A landscape with many valleys, sampled at points; each row gives a point and its height.
From any point a ball rolls to the lowest of the 2 points nearest to it. It stops when none of these is lower. Distance is the straight distance between rows; heights are no part of it.
Sevi: [  1  15  10   4   5   2   8  -8  -5  15  11   5 -10 -11 -10 -18   4   1
 -33  -3  -9  -6  -4 -19]  height 4.67
Napin: [-19  15  10  -4  21  37   5  41  14  16 -35  19  -2  20 -12   3  19 -19
   1   9  25  18  -5 -18]  height 6.30
tad: [  8 -23   6  41 -20 -27   5   9  -4  -8 -12 -12  36  30   8   2 -23 -12
  29  17   8  17   7  21]  height 2.09
pafu: [ 13 -12 -12 -39   0 -11  -3 -17  12  13  -5 -12  20 -19  -2  17 -13  28
   8   9 -10   4  -8  19]  height 3.29
Saged: [  2  38  13  11  -2 -11  -3  14  -2   1  51   2 -23 -14  14  -3  23  -2
 -30   0 -23  -1  11 -12]  height 2.74
tes: [ -5   7   3 -24 -14 -14  19 -41 -17  16   3  -9 -38  -2 -25  -8  11  36
  -8 -24  10 -22  22  -7]  height 2.82
Popab: [  1 -22 -13   8  17   5 -13  29   8 -23  12   6  34   2  10  12  -6 -24
  -3  16 -25  10 -13  13]  height 3.18
fito: [ 32 -19   1 -14  -5   4 -31 -39   7  21 -40 -21 -10   2   2  15 -36  16
  43 -10  -3  -2  -5  33]  height 5.73
Dazap: [  6  18  11  29 -24  -3  -1   8   4   8  12 -16 -13  22  21 -17 -11   1
  -4   0  25  -3  12   9]  height 1.97
guv: [-14 -21  -9 -13 -11   3  24 -18 -12 -17  -2  -3 -25  -6 -15 -11   9  -1
 -12 -13  18 -21  10  11]  height 1.93
lume: [ -4   8  -1   5  -1   5   1  22   3 -10  29   2  -8  -7  10  -6   3 -19
 -30  10 -12  -3  -5  -4]  height 4.12
ganaf: [ -8  17 -21 -41   8  32  -9   6  26  16  11 -11 -12 -17  11  10   2  14
 -31   3  -2  -3 -16   8]  height 5.92
munu: [ 37  -7  -2  -8  -7 -17 -33 -39   4  15 -18 -18   8   2   9  17 -29  22
  34 -14 -18  -6   2  39]  height 5.68
duga: [  0 -20   5 -21  -6  10  27  -7  -4  16 -40   4   5   4 -28 -10  -6   6
   2  22  19   7   0   7]  height 5.38
viz: [ -7  12   7   2   2  -2   8  57  10 -14  10  19 -21  10   3  12  36 -18
   0  -6  16   0  20 -16]  height 6.51
Did: [-20 -12 -17  -5  14   2  -6  12  -5 -42  20  17  -2 -14   1  17  19 -16
   5 -12 -14 -15  -6  -5]  height 6.98
Dodi: [  4 -24  -5  19  11  14 -18 -10  -5  -1 -34  -2  32  16   5  -2 -30 -21
  27  16  -8   4 -22  15]  height 1.57
Likib: [-11  -5   0  17  12   2   1 -11 -15  -7 -14  15  -1  -1  -8  -8  -5  -5
  13 -14   4  -7 -10 -26]  height 2.14
taz: [  0   4   6  -6  -2 -13  13 -48 -28   1  19 -11 -31 -17 -10 -17   6  19
 -17 -26  -9 -22  12 -13]  height 3.47
bug: [ -5  20  -9  17  16   3 -24 -15  -8  -9  20  11  -5  -8  13  -7  -2  -5
  -1 -23 -19 -15 -12 -12]  height 5.56
zakel: [  0  16 -10 -41  14   6  -8  28  17  12  22   5  -3 -34   2  30  25   6
 -30   3 -29   3  -3  -5]  height 6.58
buper: [ 17 -19  15   7 -17  -6  -1  -9 -12  25 -49 -12  16  14   2   1 -32  -4
  28  25   7  18  -8  18]  height 1.88
bulip: [ -7 -15  -4  24   9   8  -9 -11 -10  -9 -30  10  13  10  -4  -3 -14 -13
  29  -1   8  -1 -16 -11]  height 1.80
Gizog: [ -1 -10  -8 -15  12   5  -1  43  20 -13   5   3  26   0  14  17   9 -16
   5  16  -5  18  -6  12]  height 2.79
Doz: [ 29 -10  29  33 -10 -22   3 -44 -23  17  -4 -16   0  -2  -4 -10 -22   3
   3   2 -15  -2   2   0]  height 5.17
ruves: [-11 -12  -4  33  17  12  -8  11  -6 -28  13  15   1   1  -6   0  -7 -32
  -7   6 -14  -4 -15 -25]  height 2.68
Zedek: [-19 -23  -7  -9   3  12  31   4  -7 -23   0  10 -19   0 -29 -12  18 -21
 -26   4  20 -12  11  -6]  height 1.17
lemar: [-23  15 -12   4   9  15  -5  21   2 -19   4  15 -27   6   7  -2  18 -11
   8 -24  22 -10   2 -19]  height 6.73
leni: [-12 -18   5   2  10  17   9  27   4   2 -41  10  28  18  -2   7   1 -17
  24  21  22  21  -9  -5]  height 2.06
Soza: [  0  18  16  21   3   7   4  -3  -8  21  -6   5  -6   8  -8 -26  -7  -8
 -18   6   4   7  -2 -23]  height 4.93
takeb: [  8 -22   1   4   2   8 -12 -10 -12  19 -55  -5  36  10  -1   2 -30 -11
  37  25  -6  18 -17  20]  height 1.73
mim: [  9  -7 -14 -23  10 -10 -18   8  16   1 -13   2  48   3  10  20  -7  16
  32   6 -10  20  -7  22]  height 2.65
fug: [-10   0   5  -6   8 -17  15 -30 -24 -12  17  11  -9 -19 -15  -3   9   9
  -6 -19 -14 -13   0 -18]  height 3.20
Mizol: [ -4   3  -8 -30   6   1   5  -2   7   5  25   1   3 -28  -3   9   8   5
 -33   6 -26  -2  -5   0]  height 6.93
zemo: [  4  22  17  42 -21 -12   4 -10 -12   2   8  -5 -17  17   5 -21   1   2
   4 -15  20  -2  16 -19]  height 1.51
ves: [ 14 -13  -3 -27  -5 -19   2 -26   1  18 -22  -5  15  -9 -10  17 -12  35
  30   3  -5   0  -2  10]  height 3.13
Kilot: [  6  12   0  -1   9  -1 -16  28  11  -1  28   8  15 -15  17  12   9 -10
 -17   6 -25   4  -5   2]  height 3.64
rotu: [  6  13  17  35 -21 -17  15  -8 -12 -12  44 -15 -24   9  11 -21   6   2
 -21   2   2  -6  20   1]  height 1.10
Muv: [ -2   9   7  -8 -10 -21  11   1  -5  -1   5  10  -2  -2  -5   5  16  24
  17 -14   8  -1  11 -10]  height 2.37
napi: [ 14 -26  14  36 -26 -16   5   3 -13  12 -33 -23  21  29   1  -7 -33 -19
  21  25  11  14   2  20]  height 2.00
Tonu: [-15 -11 -19 -37  21  14  -7  10   9 -24  11   8   8 -16   2  23  19  -3
   6 -11 -12  -5 -12   6]  height 7.13
nosu: [  0  15  -5  -9 -11  12   6   7   5   5  31 -12 -19  -7  13 -17  -2  -4
 -43  11  -6  -8   4  16]  height 3.53
ninuf: [ 10  23  17  26  -3 -22  -2  -3  -2   3  47  -1   8 -19  15   0  10   4
 -28  10 -33   4   9 -11]  height 3.09
lubu: [  9  25 -21 -25   5  -5 -39  -8  27   9  23  -7  25 -19  24  27  -6  20
  -2  -7 -25   1  -5  23]  height 4.96
zinib: [-10 -25 -13  -4   2  17   4  11   9 -17 -37  -5  22  19   2   5  -9 -16
  29  13  26  11  -8  19]  height 1.82
Sarag: [ -7  29  -5   1  10   5 -13 -12  -4   3  28   2 -21 -15   8 -10   6   2
 -19 -22 -12 -11  -5 -19]  height 5.18
Tego: [-14  23  -2  13  21  40 -23  29  11   7 -12  13  -7  12  17  -5  -2 -21
  -5  -9  12   7 -19 -21]  height 6.02
rebim: [ 20   3  19  22  -9  -5   7 -28 -17  28 -15 -11  -6   2 -10 -21 -23   0
 -14   5  -6  -1  -4 -10]  height 5.08
Gabu: [  5  23 -14 -13   5  -2 -33  14  21  -2  33  -3  17 -22  30  17   5   0
 -13   3 -32   3  -7  21]  height 4.38
fazem: [ -1 -32 -17 -36 -17  -3  15 -15   4 -17 -15 -17  -7   0  -7   6  -1  15
  17  -6  21 -10   5  28]  height 1.19
lur: [  8  21  14  -7 -10 -13   8 -37 -12  26  -5  -5 -36  -3 -14 -14   3  42
   5 -29   9  -9  17 -16]  height 2.20
vive: [  4   2   4 -26 -17 -20  12  -8   1  18 -10  -1   5  -3 -10  11   2  36
  23  -5  14   5   7  -2]  height 2.83
nebar: [-13 -11 -19 -40   9  -2   1  -4   1 -12  21   0   5 -28  -2  20  12  10
 -13  -6 -22  -9  -3  11]  height 7.14
dok: [ 19  13 -24 -23  -7 -14 -28 -27  19  10  19 -20  20 -18  16  20 -14  29
  -4  -4 -27  -5   1  38]  height 5.31
sirif: [ 10  23  28  23  -7 -28  10  -2  -6  14  29   3   8  -5   5  -3  11  18
 -10   1  -7   8  14 -20]  height 2.34
bub: [-18   6  -8   8  10  11  -2  44   6 -30  14  18 -24   0   2  10  34 -22
   2 -14   7  -9   7 -22]  height 6.61
zisi: [  1  -6  -2   2   6  -8   3 -34 -19  -3  -6   7  -1 -14 -10  -8  -7   6
   8 -21  -8 -13  -5 -12]  height 2.62
lupof: [-17 -15   1   4  12  12  21  23  -8 -19   3  19  -8   0 -18  -6  15 -22
 -22   4   2  -2  -1 -20]  height 1.81
Tas: [  1 -10   5  14 -13 -20   3  32   6  -1 -14  -4  37  21  15   7 -11  -2
  25  15  14  25   3  13]  height 2.23
Sen: [ 10  33  23  18 -13 -12  14 -36 -14  26  -3  -4 -39  16 -18 -26   8  27
  -3 -25  18  -2  25 -22]  height 1.55
tun: [  0  28  19  30  -9 -17  12  -5 -13  -5  59  -4 -31  -2   7 -18  24  -1
 -33   5 -14  -1  23 -14]  height 1.79
timeb: [ -2 -26  -9 -11 -10  -1   9  -1   4 -16 -23  -3  12  10   2   7  -2   3
  29   1  20   4   0  23]  height 1.58
tilop: [ -7 -19 -13  38  17   8 -20  18   0 -37  25   6  16  11   3   4 -12 -39
  -6  15 -25  -4 -14   0]  height 2.96
nifo: [  7  -5  -8 -30  10  -6  -7   5  13  12  -7   0  36 -13   3  19  -7  16
  10  15 -15  16 -13   5]  height 2.95
kepof: [-22 -14 -17   1   4   7   3   4  -1 -34  -1  15 -10  -2   3   5  14 -11
  14 -23  13 -15  -1  -5]  height 6.86
ziz: [-11   3 -15 -49   7  31   3  -8  22  24  -8 -13 -17  -7 -10   5  -1  23
 -29   7  10  -5 -12   7]  height 5.67
barob: [ 11 -28  14  29 -18 -23  18 -17 -18  -6 -17  -2  12   9 -13  -8 -12  -6
  20  10  10   4   8   1]  height 5.25
depe: [ -1  12  -6   2 -16  15   9  11   7   2  17 -12 -33  15   4 -32  -3  -9
 -38  12  20  -8   9  13]  height 2.94
zimuv: [  0 -23  13   6 -13  -9  27  -9 -14   4 -40  10   3   9 -28 -14  -6  -4
  14  20  26   5  13  -5]  height 5.32
dolas: [ -6  30  -7 -43   9  18  -9  24  27  23  18  -1 -13 -21   0  22  20  21
 -37   7  -9   1  -1  -5]  height 6.25
Bisa: [-12 -19  -3 -12  17  21   2  27   8 -11 -17  10  20   2  -2  12   9 -22
   6  15   7  12 -12  -5]  height 2.38
gevuz: [ 34   7  -2   0 -11 -17 -26 -40   4  15  13 -25   5  -8  19  12 -21  24
  12 -17 -27  -9   5  36]  height 5.57
vig: [  0 -16  -9 -37   4  24  10 -12   7  14 -23  -9   0  -4 -11   0  -7  15
  -4  12  13  -1  -9  10]  height 5.49
tizik: [ 18 -25  21  36  -9 -27   2 -38 -27  -1 -19  -3  13   5 -12  -3 -19  -4
  33   6 -11   1   3  -5]  height 5.22
bopa: [  0 -39 -16 -11 -17   1  18 -21  -4 -30 -13 -16 -20  -2  -5  -5  -6  -6
   8 -11  19 -20   8  27]  height 1.61
bap: [-10 -19  -4   9  15  22   0  20   3 -18  -5  12   4  -1  -7  -5   1 -30
 -12  14   0   0 -16 -12]  height 2.31
dusur: [ 12 -12  -9   1  -4 -21 -12  15  12 -12  -8  -5  43  18  15   8  -9   2
  35   6  -4  12  -1  30]  height 2.43
zuv: [  1  18  23   0   0 -20   7  21  -1  14  12  20   7  -4  -5   4  20  15
  -1   0  -3   7   8 -25]  height 1.50
pumi: [-22  13   2   6  24  40  -1  24   5   2 -20  19 -16  12 -13 -12  10 -25
 -12  -6  20   5 -10 -31]  height 6.18
kar: [-14  25  -4  15  21  18 -23   8  -1  -2   0  15  -6  -2   9  -6   2 -12
  -3 -18  -5   2 -22 -30]  height 5.84
Goru: [ 10  34  24  40 -18 -14   8 -31 -15  10  11 -13 -42  23  -1 -28   9  17
   2 -27  24  -4  30 -21]  height 1.08
ruv: [-15  10   9   3   4  14  12  49  14   1 -16  16  -7  21 -11  -2  22 -18
  -3   7  26   9  12 -13]  height 6.39
duna: [ -1  13  -1   9 -18  10   5  31  14   3   5  -5 -12  25  15 -13   0  -6
 -12   8  26   3   9  12]  height 2.42

Call two points neighbours if one is among the 2 nearest of the other. Go from one point of each pair to the other, from neighbour to neighbour, staying as low as possible. Name the highest point that can't be avoided.
Goru / Dodi | pafu
Zedek / fazem | guv
zuv / Kilot | lume
rotu / zuv | ninuf
Goru / rotu | zemo

For each start below, name the point where the ball stops.
lume | Goru
nifo | Dodi
munu | Kilot
ziz | Sevi
Tonu | Sevi
ruv | Sevi
